Points, in no order, along strands that fork, close into loops and pass close to each other.
Two points are linked if the straight distance between their rows is under 1.27. Some points are linked to none.
q23: [-.34,-.54,-.21,.21,.32,-.45,.10,.11,.30,-.15,.19,-.01,.49,-.28,.33,-.05,-.26,.20,-.05,.01,-.23,-.05,-.09,-.71,-.23,.43,-.28,.17,.03,.05,.01]
q758: [.26,.44,-.11,-.40,.18,.28,-.22,-.37,.02,-.07,.25,-.15,-.34,-.24,.14,-.36,-.55,.03,.16,.32,-.15,.20,-.45,-.29,.18,-.28,-.05,.33,-.20,-.30,.40]
q685: [.00,-.10,.08,-.25,-.41,.18,-.04,-.37,-.02,-.09,-.22,-.08,-.26,.03,.09,-.05,.16,.38,.36,-.23,-.42,.08,-.13,-.17,.04,-.11,.03,-.25,.09,.08,.67]
q32: [.16,.23,.13,-.14,.19,.06,.04,-.36,.40,.33,.43,.00,-.34,.34,-.03,-.16,.44,-.20,-.20,.06,.23,.24,.38,.42,.05,.18,-.36,.27,.01,.14,.09]
q236: [.06,-.12,-.12,-.38,-.15,-.19,.04,-.41,.30,.41,.26,-.54,-.34,.04,-.08,-.35,.04,-.07,.19,.23,-.27,.19,-.12,-.28,.13,-.03,.38,.08,-.05,-.32,.54]
q768: [-.17,.05,.07,.14,.12,-.29,-.16,.33,-.12,-.14,.05,.19,.34,.08,-.01,.01,-.30,.19,-.11,-.32,.18,.11,-.33,.31,.40,.29,.37,.01,.26,-.02,-.04]
q403: [.25,.11,.03,.05,-.58,.27,.19,.24,-.27,-.04,.00,-.25,.31,-.08,.17,-.09,.07,.41,.05,-.11,-.46,.06,-.57,.39,.21,.13,.20,-.29,.17,.32,.28]
q318: [.34,.27,-.09,-.12,.08,.32,.09,-.19,.24,-.31,.00,.17,-.24,-.15,.07,.23,.12,-.13,.06,.14,-.01,-.21,.09,-.26,-.36,-.27,-.42,.10,-.44,-.20,.30]
q898: [-.15,-.04,.35,.11,-.04,-.01,.00,-.05,.14,.15,-.09,.12,-.09,-.07,-.21,-.35,-.05,.08,.46,-.14,-.36,.09,-.74,-.33,.28,.26,.32,.21,-.04,.23,.15]
q65: [-.07,.01,.17,.03,.24,-.71,.17,-.13,.36,.11,-.06,-.34,-.35,-.47,.29,-.42,-.17,-.01,-.13,-.32,-.39,.22,-.24,-.06,.36,.00,.24,.00,.57,.03,.21]
q152: [-.23,-.28,-.66,-.45,.25,.15,-.24,.25,-.03,-.17,.40,.08,.11,.07,.05,-.06,.27,.24,.17,.26,.33,.19,.36,-.48,-.23,.50,-.14,.08,-.21,-.20,.03]
q305: [-.06,-.09,-.03,.35,-.07,-.20,-.08,-.25,.05,.05,.10,-.30,-.02,.12,-.04,.10,.34,.41,-.67,-.09,.31,-.03,.05,.32,.13,-.18,.07,-.05,.20,.02,.28]
q361: [.25,-.10,.32,.38,.14,.00,-.06,-.35,-.29,.22,.02,.23,-.11,.45,.00,.09,.15,-.02,-.36,-.36,.51,.40,.22,.41,.28,-.38,-.08,.11,.17,.35,-.30]
q36: [.07,.05,-.05,-.51,-.26,-.18,.01,-.51,-.19,.19,-.04,-.41,-.28,.09,.02,-.40,-.28,.17,.39,.07,-.36,.15,-.29,-.38,.14,-.28,.47,.02,.10,.09,.67]
q566: [.62,.02,-.08,.31,.05,-.02,-.28,-.50,-.38,.26,-.13,.45,-.18,.05,-.04,.35,.18,-.24,-.13,-.34,.39,.05,.58,.23,.07,-.54,.07,-.06,-.11,.35,-.45]
q246: [.64,.12,-.05,.36,-.22,.25,.13,-.04,-.24,.36,-.09,.40,.09,.04,.34,.40,.10,.13,.21,-.17,-.25,-.06,.37,.75,.34,-.39,.30,-.23,.08,.29,-.57]
q294: [.37,.13,.14,.18,-.29,.31,.05,.38,-.57,-.34,-.09,.17,.58,-.05,.21,.35,-.28,.00,-.19,-.29,.06,-.14,-.10,.35,-.07,.21,-.26,-.28,-.18,.41,-.33]
q321: [.21,.18,.10,.09,.31,.22,.08,.01,.05,-.21,-.05,.25,-.35,.00,.10,.50,.19,-.21,.21,-.13,.06,-.29,.25,.17,-.26,-.23,.05,.21,-.44,-.01,.15]
q964: [.02,.22,.13,-.12,-.14,-.04,-.10,.02,.03,-.12,-.14,.20,.41,.17,-.19,.30,.09,.10,-.12,-.09,.29,-.16,.39,.27,-.13,.18,-.11,-.01,-.14,-.03,-.04]
q84: [-.09,-.31,-.53,.08,.00,-.18,.04,-.17,-.13,-.26,.07,.25,.31,.05,.24,.15,-.28,.24,.25,.02,-.30,-.04,-.49,-.46,-.10,-.07,-.24,-.09,-.08,-.10,.56]
q872: [.22,.23,-.16,-.01,.14,.12,-.14,.10,.46,.37,.01,.08,-.27,.12,-.39,.09,.31,-.63,.29,.29,-.05,-.21,.03,.51,-.34,-.09,.02,.20,-.24,.01,-.23]
q291: [-.26,-.16,.02,-.21,-.25,-.14,-.39,.17,-.01,-.05,-.02,-.26,.32,.02,.15,-.14,-.39,.43,.24,.19,-.51,.28,-.72,-.02,.28,.24,.39,-.05,.36,.14,.06]
q262: [-.10,-.10,.02,-.25,-.62,.46,.22,.31,-.08,-.08,-.17,.03,-.15,-.08,-.50,.21,.01,.47,.29,.27,-.45,.15,-.66,.00,-.09,-.03,-.01,-.08,-.12,.09,-.14]
q98: [-.09,-.12,-.26,-.43,.33,.18,-.12,.23,-.19,-.05,.27,.20,.21,.13,-.12,-.07,.22,-.15,-.16,-.15,.53,.48,.49,-.41,-.20,.39,-.16,.31,-.38,-.20,.15]
q548: [-.04,-.03,-.05,.24,.17,-.52,.09,-.14,-.06,-.03,.27,-.32,.20,-.10,-.18,-.01,.12,.17,-.50,-.21,.46,-.07,-.05,-.20,.21,.12,.36,.00,-.07,-.16,.49]
q124: [-.51,-.32,-.25,-.01,-.14,-.13,-.19,.08,.37,.01,.14,-.37,.22,.05,-.04,-.04,.31,.24,.21,.41,-.21,-.08,.16,-.30,-.25,.62,.21,-.22,.00,-.26,.04]
q891: [-.27,-.03,.03,-.21,.14,-.16,.14,.16,.49,.32,.32,-.21,-.27,.04,-.15,-.25,.39,-.14,-.21,.01,.19,.15,.29,.37,.01,.39,.01,.18,.28,-.22,-.13]
q915: [.27,-.25,-.56,-.47,-.08,-.26,.15,-.02,.11,.04,.29,-.19,.20,-.05,.08,-.02,-.16,.41,.01,.25,.19,.01,.08,-.35,.24,.33,.37,.08,.15,.00,.53]
q404: [.23,.16,.14,.56,-.18,.29,.17,.07,-.04,-.06,-.33,.39,.10,-.21,.18,.10,.17,.25,.32,.10,-.33,-.31,-.17,.07,.02,-.39,.10,-.18,-.07,.04,-.08]
q892: [.02,.13,-.05,-.35,.15,.30,.00,.03,-.04,-.06,-.03,.08,.06,.00,.22,.05,.21,-.34,-.23,.15,.31,-.30,.47,-.36,-.51,.09,-.70,.24,-.26,-.07,.19]
q131: [.40,.01,.06,.11,-.02,.40,.46,.18,-.51,-.23,-.21,.57,.05,-.20,.01,.25,-.11,-.11,-.11,-.54,.43,-.15,.31,-.05,.08,-.47,-.23,-.29,.00,.36,-.44]
q412: [-.22,-.46,-.19,-.20,-.22,-.43,.07,.01,.51,.35,.10,-.61,-.02,.00,.00,-.07,.07,.19,.21,.15,-.33,.18,.06,-.24,.03,.35,.53,-.15,.23,-.16,.15]
q581: [-.33,-.24,.20,.25,.22,-.31,.17,.38,.44,.04,-.23,-.14,-.19,-.16,-.10,.19,-.12,-.42,-.02,-.15,-.13,.11,.18,.31,-.31,.49,-.10,-.09,.14,-.17,-.54]
q362: [.14,.21,.05,-.04,-.17,.36,.31,.11,-.42,-.17,.00,.11,-.37,.23,-.01,.27,-.01,.18,.12,-.42,.03,.00,.24,.68,.33,-.07,.11,-.23,.05,.11,-.02]
q782: [.38,.05,-.03,-.04,.12,.01,.01,-.04,-.18,.27,.18,.50,-.15,.10,-.22,-.06,-.19,-.45,.01,-.07,.50,.13,.08,.21,.11,-.32,.02,.29,-.22,-.44,-.37]
q723: [.05,.27,-.26,.04,.08,-.28,.35,-.02,-.50,.00,.03,-.26,.12,-.15,.09,-.33,-.15,.17,.02,-.03,-.02,-.27,-.59,.26,.56,-.17,.46,.12,.51,.17,.23]
q234: [-.21,-.01,-.26,-.41,-.22,.19,-.04,.06,.34,-.35,-.07,.14,.12,-.02,-.31,.30,.21,.15,.22,.66,-.22,.02,-.08,-.19,-.42,.11,-.46,-.05,-.15,-.06,.05]
q299: [.17,.30,.07,.22,.13,.15,.20,-.54,-.07,.08,.14,.03,-.17,.41,-.13,-.07,.52,-.16,-.33,.05,.37,.00,.54,.22,.00,-.07,-.62,-.02,-.14,.18,.04]
q494: [-.27,.02,.12,-.07,.15,-.40,.07,.21,.60,.38,-.07,-.18,-.09,.07,-.18,-.04,.38,-.50,-.24,-.13,-.04,.19,.65,.59,-.22,.32,-.21,-.25,.21,-.02,-.58]
q634: [.16,-.04,.21,.52,-.07,.38,-.18,-.02,-.13,-.11,-.48,.41,.19,.00,.61,.05,-.10,.01,.12,-.27,-.15,-.36,.01,-.03,-.18,-.37,-.29,-.16,-.09,.15,-.13]
q746: [-.20,-.40,.14,-.18,.22,-.21,-.15,.17,-.09,.19,.23,.10,-.03,-.02,.42,-.14,-.08,.08,-.40,-.29,.44,.37,.20,-.15,.04,.09,-.05,.41,.37,-.12,.00]
q308: [-.10,-.09,.16,.14,-.37,.14,.28,-.14,.14,.08,-.04,-.13,.14,-.08,-.16,-.37,.21,.02,.05,.45,-.16,-.49,.03,-.31,-.18,.41,-.34,.15,.02,.05,.05]
q849: [.03,.17,-.16,-.24,.25,.05,-.16,-.09,.07,-.40,.15,.53,-.25,.07,-.21,.23,-.43,.11,.19,.40,-.16,.19,-.53,.09,.03,-.34,-.10,.34,-.15,-.07,-.01]
q286: [.27,.51,.06,-.34,.37,-.12,-.27,-.35,-.16,-.10,.13,.35,-.17,.06,.32,-.24,-.17,.08,-.26,-.45,.19,.24,.09,.16,.36,-.28,.03,.24,.11,.06,.46]
q513: [-.45,-.23,-.29,-.23,.00,.08,-.38,.29,.11,-.04,-.02,-.18,.25,.07,.23,-.11,.40,.18,.09,.55,.21,-.16,.50,-.18,-.30,.43,-.19,-.17,-.01,-.13,-.07]
q986: [-.04,.07,.43,.33,.31,-.36,.30,.02,.57,.06,-.06,.13,-.25,-.34,.01,-.13,.09,-.05,.21,-.21,-.48,-.14,-.20,.15,.16,-.15,.30,.12,.01,-.23,-.27]
q576: [-.46,-.08,-.05,.22,.21,-.27,-.11,.12,.14,-.02,.04,.23,.22,.26,-.21,.11,-.08,-.42,-.05,.40,.15,-.11,.02,-.13,-.34,.10,-.44,.03,-.31,-.40,-.52]
q728: [.04,.11,.25,.69,-.23,.15,.06,.22,-.07,.09,-.04,-.14,.24,.20,-.08,.10,.04,.03,-.41,-.11,.05,-.28,.04,.75,-.02,.00,.11,-.15,-.14,.02,-.50]
q290: [.05,.07,.01,.13,-.04,.01,-.09,-.28,.00,.13,.16,.09,-.40,.12,-.16,-.52,-.15,.08,-.10,-.04,.18,.02,-.23,.05,.33,.12,.12,.02,.33,-.11,.37]
q786: [.16,-.45,-.49,-.48,-.35,.03,.15,.03,-.19,-.12,-.04,-.36,-.04,.06,-.16,.21,-.35,.45,.17,.40,-.17,.05,-.21,-.16,.09,.00,.35,-.11,.33,.08,.37]
q883: [.04,.06,.02,-.45,.09,.17,-.32,-.03,-.30,.10,-.23,.14,.25,.24,.02,.13,.26,-.65,-.16,-.04,.45,-.03,.75,-.11,-.48,-.15,-.53,.03,-.20,.26,-.20]
q73: [.07,.03,-.15,-.19,.23,.09,-.32,.10,-.14,-.58,-.09,.44,-.12,.13,-.06,.57,-.44,.14,.01,-.08,.09,.08,-.28,.10,-.09,-.23,-.02,-.01,.00,.10,.05]
q769: [.41,.19,-.04,.21,.33,.25,-.06,-.29,-.11,.23,.02,.33,-.61,.15,.03,.31,.28,-.31,.06,-.07,.17,.00,.51,.50,.04,-.42,.29,.18,-.19,.17,-.25]
q524: [-.15,-.10,.39,.05,.05,-.03,-.02,.22,.39,.09,-.06,.07,.01,.03,.13,.34,.00,-.11,.43,-.08,-.41,.00,-.18,.49,-.08,-.15,.18,.21,-.12,-.17,-.35]
q166: [.11,.62,.10,-.37,.40,.11,-.18,-.12,.31,.10,.34,-.19,-.35,-.13,-.08,-.25,-.30,-.22,-.02,.21,-.04,.22,-.17,.27,.28,-.18,.13,.49,-.30,-.37,.11]
q867: [-.17,.46,.18,-.07,.13,.01,.15,.09,-.30,-.04,-.22,.17,.00,-.14,-.12,-.39,-.22,.25,.62,.04,-.48,-.07,-.76,.00,.42,-.18,.50,.31,.11,.37,-.06]
q449: [-.09,.04,-.04,-.20,-.39,.48,-.05,.27,.21,-.26,-.21,-.07,-.10,.14,-.49,.36,.21,.03,.23,.28,-.31,-.14,-.10,.17,-.41,.25,-.14,-.13,-.12,.15,.00]
q258: [.37,.29,.14,-.26,-.24,.40,-.24,-.08,.22,.05,-.40,.31,-.51,.02,-.31,.19,.12,.22,.37,.03,-.35,.12,.02,.42,.15,-.61,.41,-.16,.01,.13,-.18]
q633: [.27,.03,.12,.03,-.28,.34,.09,.27,-.62,-.27,-.23,.17,.29,.05,.03,.52,-.25,-.19,.05,-.21,.20,-.11,.38,.28,-.22,-.19,-.26,-.40,-.29,.10,-.60]
q26: [-.47,-.02,.28,-.12,-.11,-.12,-.29,.52,-.29,.19,-.17,-.39,.50,.27,-.04,.17,.19,-.47,-.43,.32,.30,-.08,.47,.25,-.24,.13,-.16,-.15,-.10,.02,-.60]
q454: [.05,.27,-.29,-.11,.27,-.54,.14,-.26,-.30,.06,.06,-.43,.18,-.13,.18,-.66,-.57,-.13,.22,.10,-.07,-.15,-.50,-.24,.31,-.14,.47,.13,.57,.22,.29]
q945: [.03,.18,.28,-.01,.31,-.19,.13,-.15,.17,.26,.34,.02,.18,-.20,.07,-.32,.19,-.46,-.50,-.45,.45,.44,.49,-.30,.02,.11,-.29,.20,-.38,-.27,.08]
q907: [.10,-.47,-.40,-.39,-.23,-.17,.09,-.22,-.08,.23,-.02,-.20,-.07,.17,-.07,-.14,-.53,.11,.44,.41,-.39,.21,-.55,-.73,.02,-.12,.31,.13,.08,.10,.44]
q148: [-.13,-.04,.34,.36,.30,-.38,-.26,-.10,-.16,-.14,-.13,.20,.43,.02,-.04,.14,.02,-.27,-.20,-.33,.38,.01,.08,-.40,-.27,-.29,-.10,.05,-.44,-.18,.01]
q623: [.17,.22,-.01,.23,-.13,.21,.37,-.39,.19,-.03,.01,-.08,-.37,.20,-.25,.06,.54,.31,-.25,.08,.03,-.21,.22,.46,.10,-.39,-.21,-.09,.08,.04,.18]
q43: [-.13,.12,-.14,.01,-.02,.04,-.11,.03,-.07,.17,-.17,.26,.21,.28,-.13,.28,.04,-.52,.41,.28,.11,-.28,.17,.19,-.30,-.28,-.41,-.18,-.35,-.47,-.46]
q75: [.26,.15,.08,.11,-.21,.43,.14,-.02,-.03,-.40,-.37,.49,.00,-.09,-.36,.10,-.23,-.25,.13,.14,-.01,-.50,.13,-.22,-.16,.04,-.42,-.20,-.08,.26,-.30]
q169: [.20,.09,-.04,.18,-.36,.34,.11,.29,-.26,-.33,-.09,.22,.42,-.10,.18,.03,-.20,.25,.11,-.24,-.23,-.14,-.45,.18,.09,.45,-.21,-.26,.13,.37,.14]
q125: [-.17,-.44,-.38,-.22,.32,-.36,-.02,.08,.33,.19,.36,-.46,-.20,-.38,.39,-.34,.44,.01,-.13,-.06,.22,.27,.68,-.51,-.08,.48,.19,-.06,.09,-.14,-.08]
q864: [-.14,.11,.29,.26,.30,-.29,-.12,-.24,.03,.10,-.02,-.12,-.25,-.11,.61,-.33,-.07,.06,.17,-.37,-.33,-.07,-.40,.08,.33,-.30,.37,.22,.39,.20,.30]
q775: [-.09,.07,.19,.03,.09,-.02,-.10,-.26,-.24,.18,-.03,-.17,.07,.53,-.11,.09,.61,-.43,-.38,-.02,.52,.16,.67,.23,-.32,-.08,-.38,-.08,-.05,.36,-.12]
q515: [.00,.26,.20,-.24,.06,-.01,-.28,-.04,.35,.14,-.11,.01,-.39,.19,-.06,.12,.10,.08,.24,.04,-.32,-.05,-.08,.59,.06,-.47,.51,.38,-.02,-.26,-.16]
q994: [-.04,-.15,.08,.19,-.50,.41,-.15,.24,-.24,-.19,-.06,-.18,.53,.04,.33,.02,-.26,.36,-.03,.24,-.35,-.02,-.13,-.09,-.24,.59,-.31,-.43,-.04,.12,-.01]
q590: [-.39,-.11,-.13,-.25,.35,-.35,.06,.16,.23,.26,.47,-.60,-.25,-.06,.10,-.03,.39,-.09,-.16,-.05,.30,.33,.45,.02,.01,.33,.35,.12,.14,-.36,.23]
q307: [-.08,-.56,-.27,.07,-.25,-.32,-.11,.18,-.08,.06,.03,-.25,.39,-.06,.55,-.05,-.35,.27,.12,.06,-.24,.18,-.57,-.09,.19,.07,.22,-.22,.46,-.15,.21]
q17: [-.15,-.08,.09,.09,-.07,.28,-.07,.25,-.46,-.29,-.22,.13,.40,.13,-.06,-.04,-.13,.02,-.50,.15,.38,-.39,.43,-.46,-.14,.39,-.41,.10,-.03,.33,-.16]
q629: [-.07,.07,-.23,-.14,.43,-.19,-.42,-.02,.29,-.02,.52,-.23,-.14,-.22,-.07,-.19,-.47,-.13,-.31,.26,.23,.42,-.28,-.40,.26,.31,.11,.15,-.20,-.45,.18]
q519: [-.17,-.08,.17,.27,.34,-.56,.27,.22,.40,-.02,-.26,-.15,-.36,-.52,.03,-.01,-.17,.00,-.31,-.27,-.38,.18,-.12,.21,.13,.21,.13,-.06,.42,-.14,-.15]
q113: [-.19,.01,.37,.24,-.30,-.08,-.03,.45,-.20,.20,.10,-.33,.54,.19,.03,.14,-.04,-.17,-.41,-.08,.11,.08,.36,.54,-.19,.39,-.03,-.23,-.11,-.10,-.64]
q469: [.08,.13,.34,.39,.05,-.12,-.31,-.16,-.28,-.07,-.48,.31,.42,.18,.30,.20,-.17,-.34,-.04,-.11,.09,-.52,.28,-.10,-.11,-.29,-.25,-.10,-.36,.01,-.41]
q135: [-.27,-.01,.45,.25,.19,-.24,.05,-.11,-.10,.01,.05,-.07,.33,-.01,.00,-.16,.24,-.31,-.45,-.32,.44,.01,.56,-.41,-.17,.23,-.18,.22,-.26,.12,.00]
q941: [.60,.11,-.12,-.01,-.28,.45,.03,.11,.27,-.06,-.29,.35,-.28,-.22,-.55,.50,-.05,.00,.36,.06,-.38,-.22,.03,.31,.01,-.32,.31,-.36,.00,.26,-.61]
q716: [.22,.05,-.40,-.22,.37,-.20,-.34,-.26,.11,.08,.36,-.33,-.04,-.14,.28,-.34,-.66,-.10,-.15,.15,.00,.23,-.31,-.57,.26,-.03,.19,.28,-.11,-.20,.54]
q140: [.36,.03,.15,.37,-.27,.40,.01,-.28,.11,-.19,-.31,.14,-.44,-.02,.06,.09,.29,.14,-.24,.15,.14,-.32,.20,.27,-.11,-.41,-.42,-.27,.28,.26,-.03]
q662: [.30,.18,-.28,.10,-.21,-.05,.40,-.24,-.24,.15,-.20,-.21,-.01,-.15,.22,-.30,.22,.18,.25,-.05,-.30,-.18,-.57,-.04,.46,-.45,.53,-.11,.35,.42,.42]
q805: [-.31,-.04,.16,-.39,.16,-.15,-.19,.26,-.20,-.15,.08,.11,.69,.06,-.46,-.07,.37,-.31,-.10,.15,.49,.44,.60,-.48,-.28,.15,-.02,.16,-.31,-.13,-.26]
q59: [-.33,-.02,.18,-.09,-.23,.09,.28,.01,-.16,.29,.11,-.40,-.23,.14,-.06,-.20,-.03,.28,.25,.00,-.45,.06,-.21,.44,.38,.00,.38,.11,.25,-.10,.11]
q366: [.07,.21,-.16,-.38,.42,.16,-.44,-.01,.17,-.12,.32,.21,-.03,.10,.02,-.07,-.23,-.17,-.13,-.11,.30,.48,.10,-.23,.08,.35,-.05,.27,-.35,-.36,.34]
q535: [.41,.13,-.09,.00,.18,.36,.31,-.02,-.32,-.38,.06,.55,-.38,-.03,-.07,.03,-.12,-.16,-.11,-.75,.32,-.04,.41,-.22,.06,-.26,-.26,-.21,-.05,.24,.11]
q783: [-.36,-.13,.30,.30,.16,-.41,.03,.00,.30,.31,-.02,-.32,-.05,.21,-.09,.00,.40,-.26,-.65,-.19,.34,.41,.61,.41,-.03,.05,-.28,-.17,.34,.10,-.70]
q876: [.32,-.02,-.06,.06,-.10,.23,-.04,.05,-.01,-.47,-.12,.05,-.34,-.22,-.01,.34,-.11,.30,-.14,-.10,.15,-.21,-.19,.03,-.04,-.33,-.07,-.36,.24,.10,.25]
q532: [.57,.27,-.15,.09,-.19,.33,.11,-.14,.19,-.16,-.17,.33,-.24,-.16,-.57,.35,.09,-.38,.15,.09,.01,-.52,.43,.12,-.09,-.16,-.16,-.28,-.13,.28,-.56]
q220: [.08,.10,.22,.72,-.01,.03,.13,.29,-.03,-.07,-.14,-.01,.28,-.16,.14,.15,.00,.28,-.08,.02,-.17,-.38,-.48,.41,.06,-.24,.25,-.09,-.17,-.06,-.24]
q731: [.09,-.26,-.02,.05,-.48,.02,.24,-.10,.12,-.05,-.14,-.26,.23,-.20,-.29,.08,.12,.28,.16,.42,-.23,-.26,-.52,-.54,-.21,.11,-.10,.15,-.12,.26,.35]
q136: [-.29,-.22,-.39,.03,.02,-.07,-.02,-.19,-.20,-.25,.17,.38,-.13,.13,-.11,.09,-.39,.23,.35,.29,-.36,.13,-.70,-.19,.13,-.31,-.03,.03,-.16,-.30,.18]
q501: [.03,.22,-.16,-.13,.40,.15,-.02,.21,.30,.04,.33,-.16,-.36,-.02,-.35,.15,.11,-.31,-.01,.39,.10,-.01,-.25,.16,-.23,.14,-.01,.47,-.32,-.21,.18]
q789: [-.54,-.23,.28,.38,.14,-.40,-.02,.08,.05,-.01,-.01,-.40,.26,-.07,.04,-.12,.20,-.07,-.39,-.09,.22,-.10,.48,-.36,-.11,.50,-.04,-.23,.04,-.06,-.14]
q866: [.07,-.23,.13,.27,-.07,.10,-.02,.09,-.58,.14,.00,.43,.08,.16,-.25,.01,-.16,-.18,-.26,-.28,.66,.08,.01,.24,.10,-.14,-.04,.00,.05,-.14,-.29]
q837: [.06,-.03,-.14,-.31,.11,.28,.29,.23,-.54,-.30,.02,.37,-.11,.02,-.02,.08,-.17,.08,-.10,-.70,.31,.10,.14,-.17,.08,.13,-.20,.08,.09,.29,.40]
q422: [-.13,-.47,.07,.31,-.26,-.29,-.06,-.19,.31,.07,-.14,-.18,.21,-.18,-.07,-.11,.02,.15,.27,.10,-.35,.02,-.77,-.65,-.09,.13,.14,.00,-.09,.28,.22]
q31: [.22,.42,.17,.07,.38,.00,-.09,-.21,-.23,-.05,-.04,.33,-.30,-.06,.48,-.15,-.09,.18,.16,-.22,.04,-.07,-.06,.21,.34,-.57,.30,.16,.23,.05,.23]
q359: [-.22,-.03,-.01,-.37,-.44,.15,.30,.11,-.15,.30,-.12,-.40,-.10,.02,-.49,-.09,.06,.45,.27,.12,-.47,-.03,-.61,.02,.26,-.14,.46,.11,-.01,-.02,.09]
q688: [-.35,-.02,.12,-.17,-.32,.21,-.24,.26,-.17,.10,-.21,-.29,.29,.31,.33,-.02,.21,-.14,-.18,.47,.19,-.28,.55,.20,-.24,.18,-.44,-.14,.13,-.11,-.27]
q137: [-.09,-.32,-.24,.08,-.20,-.08,-.01,.05,-.31,-.02,-.06,-.05,.43,-.06,.54,.04,-.14,.29,-.14,-.33,.15,-.11,-.08,-.16,-.04,-.08,-.14,-.18,.22,-.14,.39]
q615: [.17,.14,.21,-.27,-.49,.45,.19,.08,.19,-.09,-.38,.33,-.32,-.36,-.36,.22,.24,.29,.30,-.01,-.30,.00,-.47,-.41,-.09,-.48,-.17,-.21,-.10,.32,-.16]
q694: [-.36,-.28,.17,.64,-.12,-.22,.13,-.02,.05,.04,-.05,-.14,.10,.01,-.01,-.33,-.15,-.03,.00,-.25,-.10,-.17,-.09,-.10,.00,.47,-.06,-.42,.10,-.23,.03]
q545: [.01,-.47,-.50,-.28,.35,-.30,-.09,.00,.54,.13,.37,-.23,-.15,-.36,.43,-.31,-.09,-.07,.07,.08,-.15,.39,.30,-.80,-.01,.50,.07,.13,.01,-.26,.10]
q905: [-.24,.34,.00,-.31,-.04,-.21,-.21,-.14,-.36,-.07,-.16,-.24,.20,-.19,-.02,-.45,-.45,.17,.38,.24,-.36,.10,-.87,-.25,.18,-.24,.39,.15,.41,.38,.09]
q626: [-.15,-.07,.00,.15,.12,-.06,.21,-.16,.38,.15,.26,-.11,.10,-.16,.05,-.43,.07,-.30,.04,.17,-.10,-.15,.17,-.59,-.19,.46,-.47,.12,-.26,-.39,.12]
q353: [-.48,-.24,.07,.26,.40,-.38,-.13,.12,.44,-.04,.10,-.05,-.23,-.09,-.03,.02,-.07,-.33,-.01,.20,-.10,.15,-.10,-.16,-.34,.16,-.19,-.13,-.01,-.59,-.29]
q809: [-.12,-.01,-.02,-.12,-.38,.34,.39,.14,-.19,.01,.11,-.23,-.11,.07,.04,.24,.12,.40,.07,-.12,-.18,-.09,.00,.63,.09,.09,.12,-.04,.14,-.12,.18]

How many points has the smallest loop of links through each point below? Write 0 if it is on no loop.
q294 | 0
q907 | 0
q986 | 0

A fork is a point with three links, a tip a point with one. Leave the first point through the second and follow the links. Name the first fork or tip that comes.
q361; q566 | q299
q623; q140 | q905
q513; q688 | q135
q291; q307 | q623
